The views of a scene show one set of named points, each view turned or mirrored, and shifted as a whole, with a little noise and some points left out.
(in the rows, 100 means zero)

Scene 1
View 1
q920: [107 116  86 105 118  93  86 103  79  90  99 111 107 106  96 111  81  89
 103  87  92]
q784: [107 110  86  98 114 101  76 101  89  86 102 106 102 100  94 102  89  89
 101  87  96]
q338: [109 118  93 107 116  99  92  97  79  89 106 113 112 108  91 113  76  92
 100  88 106]
q438: [107 117  91 102 110 114  88  76  98  91 110 107  98 106  98  99  94  91
 102  84 134]
q373: [105 123  80 108 121  89  94  93  83  97  94 108 100 112 108 112  87  85
 108  83  96]
q200: [107 113  87 101 115 101  81  96  90  89 102 107 100 104  98 103  90  89
 102  86 103]
q440: [104 105  80  92 113 101  66 102  97  86  98  99  91  96 101  93 101  85
 102  85  89]
q411: [109 118  93 106 113 105  90  90  85  89 109 113 109 107  91 108  80  92
 100  87 118]
q902: [106 113  85  99 113 106  80  88  97  90 103 104  95 103 101  99  96  87
 103  84 112]
q212: [107 107  92  95 109 110  73  97  94  83 109 106 102  97  90  97  91  92
  98  88 110]
q762: [105 112  88  98 110 113  79  82 101  89 106 103  94 102  98  95  99  89
 102  83 123]
q885: [106 116  92 101 108 116  86  74 101  91 112 106  96 105  98  96  96  91
 102  83 136]
q714: [109 104  98  93 104 122  70  92 100  79 116 107 103  95  83  92  90  94
  95  89 126]
View 2
q200: [109  79  80  98 121  99  90 101 114 118 105  96  80 108  96  99 101 112
 104  95 104]
q902: [113  79  81  96 116 103  90  99 112 110  98  98  83 108  89 103  92 111
 103  92  97]
q338: [104  88  83 103 123  99  88  89 112 135 112  90  82 109 102  95  99 116
 102 103 111]
q885: [117  83  90 102 108 116  95  88 101 110  95  89  92 104  88 116  82 107
 106  94  93]
q714: [118  74  89 109 112 117 102 100 101 110 104  82  91  99 102 121 105 100
 114  93 110]
q440: [115  66  74  93 122  96  93 119 120 102 101 101  76 107  94 100 111 108
 108  88 104]
q762: [117  77  85  99 112 110  94  98 107 105  96  94  87 104  89 112  91 108
 106  90  96]
q920: [103  83  77  97 127  91  86  98 119 129 111  97  77 111 100  89 104 117
 101 100 110]
q373: [104  87  76  92 125  89  81  94 122 126 104 104  76 114  91  85  91 121
  96  98  98]
q411: [108  89  86 105 118 106  91  86 107 130 108  88  86 107  99 102  94 113
 103 102 107]
q212: [114  74  84 103 117 107  97 104 109 113 105  90  85 104 100 110 107 106
 110  93 109]
View 3
q762: [122  87  88  95 102  89  86  87 102 109  88 108 112  99 116  82  79  79
  92 106  95]
q373: [130 111  92  64 100  97  93  81 102 102  96  95  97  88 101  85  71 102
  91 109  90]
q440: [128 104 105  87 114  96  83  80 103 110 109  89 111 104 116  74  83  74
  84 112  83]
q784: [126 102 102  80  99  97  90  76  95 107 103  93 103  99 111  82  81  80
  93 119  88]
q411: [122  92  91  79  84  94  97  78  90 104  88 105  99  93 109  92  77  85
 101 119  99]
q212: [122  90 100  91  96  94  89  77  93 110  98  99 108 102 117  83  84  71
  95 120  92]
q902: [125  94  91  87 103  92  87  84 101 107  94 102 109  97 113  82  79  83
  91 108  93]
q200: [126 100  96  80 101  95  89  81 100 107  97  97 105  97 110  83  78  85
  91 112  90]
q714: [118  78  97 103  91  91  90  78  89 111  92 107 112 105 123  86  86  61
  99 121  97]
q438: [121  82  82  93  93  88  90  87  99 106  80 114 109  95 114  88  77  83
  98 108 102]
View 4
q212: [ 95 102 110  84  91 107  98 107 109  87  99  76  96 103 117  86  85  97
  97 109  88]
q714: [102  91 117  74  92 109  96 109 108  95 102  69  96 103 115  83  91 102
 103 107  79]
q902: [ 92 108  99  90  95 105 106 102 112  91  98  78  91 116 118  92  90  87
  97 111  89]
q920: [ 81 122 106 102  97  92 106 105 104  76  95  85  98 106 125  95  79  95
  95 102 104]
q438: [ 96 102 105  81 100 102 107 106 106 100 103  71  91 122 118  95  98  91
 108 102  81]
q762: [ 97 102 101  83  95 108 105 103 112  97 100  74  89 118 116  92  95  86
 101 111  82]
q885: [ 99  99 103  79 100 104 108 106 107 103 104  69  88 125 117  95 101  87
 109 104  77]
q338: [ 84 118 112  96 100  87 107 110  97  82  99  79 100 110 125  98  85 102
 104  94  99]
q373: [ 79 127  95 106 100  91 114 101 106  81  95  86  93 119 125 101  86  84
  95 104 104]
q784: [ 88 112 106  95  92 102 101 104 109  80  96  82  96 103 121  89  80  94
  92 109  97]

In a view up to two points have been moved. Name them for each view, in the order of its rows, or write none.
view 1 => none
view 2 => q902
view 3 => q200
view 4 => q438

Scene 2
View 1
q927: [ 90 108  95 106 129  59 128 114  96  76 106  86 118 109 101  84 112 131
 111 133  92]
q233: [100  74 106 130 109  69 138  87 115  93 107 113  96  95 110  97  99 103
 100 128 102]
q34: [ 85 118 102  88 116  70 101 101  99  77 109  94 109 113  95  87 114 111
 111 104  94]
q30: [ 91 111 101  94 116  67 100 100 100  79 104  94 110 112  98  90 112 108
 109 104  94]
q223: [ 78 114 123  81  87  96  93  69 115  89 123 122  77 106  92  92 106  82
 108  77 106]
q172: [ 73 115 114  92 106  86 129  91 108  84 127 110  89 103  94  80 107 119
 115 116 101]
q139: [ 87 117 101  90 118  68 104 103  98  76 106  92 111 113  96  86 113 114
 111 108  94]
q590: [ 84 120  93  96 133  59 125 121  91  70 108  80 122 113  98  77 116 141
 116 133  90]
q206: [ 77 115 113  89 105  85 115  89 107  83 122 109  91 106  93  83 109 110
 113 106 101]
q950: [ 88 103 101 107 121  65 128 105 101  80 109  95 109 106 102  85 110 124
 109 128  95]
q209: [ 94  77 127 112  77  95 107  53 129 104 118 141  66  95 103 105  94  61
  96  83 112]
q498: [ 90 108 108  93 106  75  96  89 105  83 107 103 100 110  98  94 110  95
 106  95  98]
View 2
q950: [101 111 112  98 125 107  99 120  97 110  78 107  85 117 116 126 111 107
 104 113  89]
q233: [ 88  96 120  91 134 127 120  98  91 121  96  99  75 110 116 129 106  92
  99 125 117]
q223: [110  85 133  99 109 118 115  90 130 110  99  94 107  90  72 118  54  78
  98  82  82]
q172: [106  95 113 106 125 112 104 117 113 108  81  98  85  99 101 136  96  92
 102  83  81]
q927: [102 119 108  98 122 101  92 127  94 107  72 112  88 125 121 123 118 115
 106 117  83]
q206: [109  99 119 103 116 108 103 112 116 107  84 100  97 102  94 126  85  94
 102  88  77]
q30: [106 113 122  95 108 104  98 112 107 106  83 110 104 118 100 109  89 107
 102 113  80]
q590: [108 124 105 102 118  92  83 137  96 102  64 114  91 128 121 123 121 122
 108 111  72]
q34: [110 112 120  98 109 101  95 115 110 104  80 110 105 115  99 112  89 107
 103 105  74]
q498: [104 103 128  94 109 111 106 101 112 109  91 105 106 109  92 109  76  98
 101 108  84]
View 3
q498: [112  86  98 108 104 125  96  97  98 106 117 104 101  96 112  90  84  88
  95 112  93]
q223: [116  66 100 106  97 110  91  94 117  92 125 140  96 118 110 100  76 102
  86 118  87]
q206: [117  83  90 112 100 105  95  87 105  97 115 100  96  97 120  90  91 107
 106 115 101]
q34: [116  95  96 109 104 124  98  94  90 105 109  93 104  84 122  90  94  95
 102 110 101]
q209: [100  50  94 107 107 108  87 103 133 107 144 130  81 139  80  84  51  73
  77 122  72]
q233: [ 96  80  78 114 116 104  95  97 114 123 132  58  80 104  90  65  73  68
 107 116  92]
q30: [114  96  96 109 106 127  99  96  88 109 111  87 103  83 118  88  93  89
 102 110 100]
q139: [116  98  93 111 104 122  99  93  89 107 108  84 103  80 123  88  98  96
 107 110 104]
q172: [114  80  81 113 101  91  95  83 112  98 119  87  90  99 117  83  92 110
 113 117 104]
q927: [110 105  82 114 110 113 101  90  87 115 108  48  97  71 120  75 103  91
 121 109 110]
q950: [109  96  81 114 110 108  99  90  96 113 115  58  93  83 114  75  94  90
 116 112 106]
View 4
q139: [114 100 108  84  95  90 108 108 114  94 102  75  84 103 130  87 111 106
  96  92 100]
q209: [ 76  84  52 124 129 105  83  76  70  74 110 102  89 135 106 134 114 128
 116 111 111]
q172: [112  97  84  81 111 102 111  97 116  69  93  78 102 116 137 104 131 111
  98  82 104]
q927: [122  93 110  71  91  90  97 114 130  84  97  76 108  87 128  84 102  85
  91  82  93]
q498: [102  97  95  98 103  93 102  99  98  93 107  81  78 114 122  98 111 116
 104 100 105]
q223: [ 94 102  75 109 119 101 112  85  84  83 105  83  69 140 129 113 134 139
 109 103 115]
q206: [110 101  91  88 108  97 113  98 109  80  98  76  87 118 134 100 127 117
 101  89 106]
q590: [129  99 119  64  87  89 108 118 137  87  94  69 103  86 136  76 108  87
  88  78  93]
q233: [ 98  79  74  93 111 100  75  96 108  69 101  95 123  97 110 115  96  88
 101  91  95]
View 5
q172: [ 98 121 113 103  91 104 111  84  99 112 118  82  85 101  83 124 108  98
  83 104 104]
q233: [ 79  98 106  88  98  98  90 108  72 126 120  88  74  94 109 133  85  66
  73 113  87]
q209: [ 59  73 106 107  53  57  87  86  92  90 112  76 105  88  97 134  68  95
  83 125  61]
q206: [ 98 113 104 106  90 104 121  86  98 103 115  80  91 105  80 117  96 102
  91 102 102]
q34: [102 109  92 104 104 119 133  97  86 105 116  80  89 112  81 109  82  95
  97  95 108]
q950: [101 117 101  94 112 121 115 104  78 124 120  87  74 105  93 119  94  79
  84  99 109]
q30: [100 103  90 102 105 117 130 101  81 106 116  81  87 111  85 110  75  91
  97  96 106]
q139: [104 110  92 102 108 121 132  99  84 108 116  81  86 112  82 109  82  92
  96  94 110]
q590: [118 131  98  95 127 140 135 103  82 126 120  87  72 114  84 109 102  85
  90  88 126]
q927: [109 120  98  92 124 133 123 109  75 128 120  89  70 109  93 115  94  76
  86  93 117]
q498: [ 92  96  92 106  91 103 124  96  86  99 114  78  95 107  84 113  72  96
  97 101  96]
View 6
q950: [ 81  99 106  84  98 105  79  79 116 105 111  97 111  95  93 114 126  86
  90 105  88]
q223: [103 111  82  86  83  79  84  95  93  87  90  71 117 108 110  85  85 100
 143  85 120]
q927: [ 82  97 111  86 102 109  76  73 128 104 116 106 112  89  87 120 137  82
  79 108  85]
q498: [101  98  97  89  94  91  77  88 111  85  98  84 113  97  99  97 109  85
 111  97 116]
q590: [ 90 105 110  87 100 107  76  68 142 105 121 119 114  84  82 128 139  87
  82 108  81]
q30: [101  98 102  90  98  96  74  82 122  86 104  96 114  90  92 106 120  82
 100 101 110]
q139: [101 103 101  88  96  96  76  79 128  90 108 101 115  90  90 110 121  87
 101 101 104]
q206: [ 94 112  93  85  89  92  83  83 112 100 105  91 116  99  98 104 106  99
 119  94  98]
q34: [104 104  98  89  95  94  76  81 126  89 107 100 115  90  92 109 118  89
 105 100 106]
q209: [ 77  90  88  81  90  87  86 109  55  92  79  40 109 124 124  69  81  84
 131  90 122]

In a view up to two points have been moved. Name them for each view, in the order of its rows, or write none.
view 1 => q206
view 2 => none
view 3 => q34
view 4 => q209
view 5 => q590
view 6 => q950
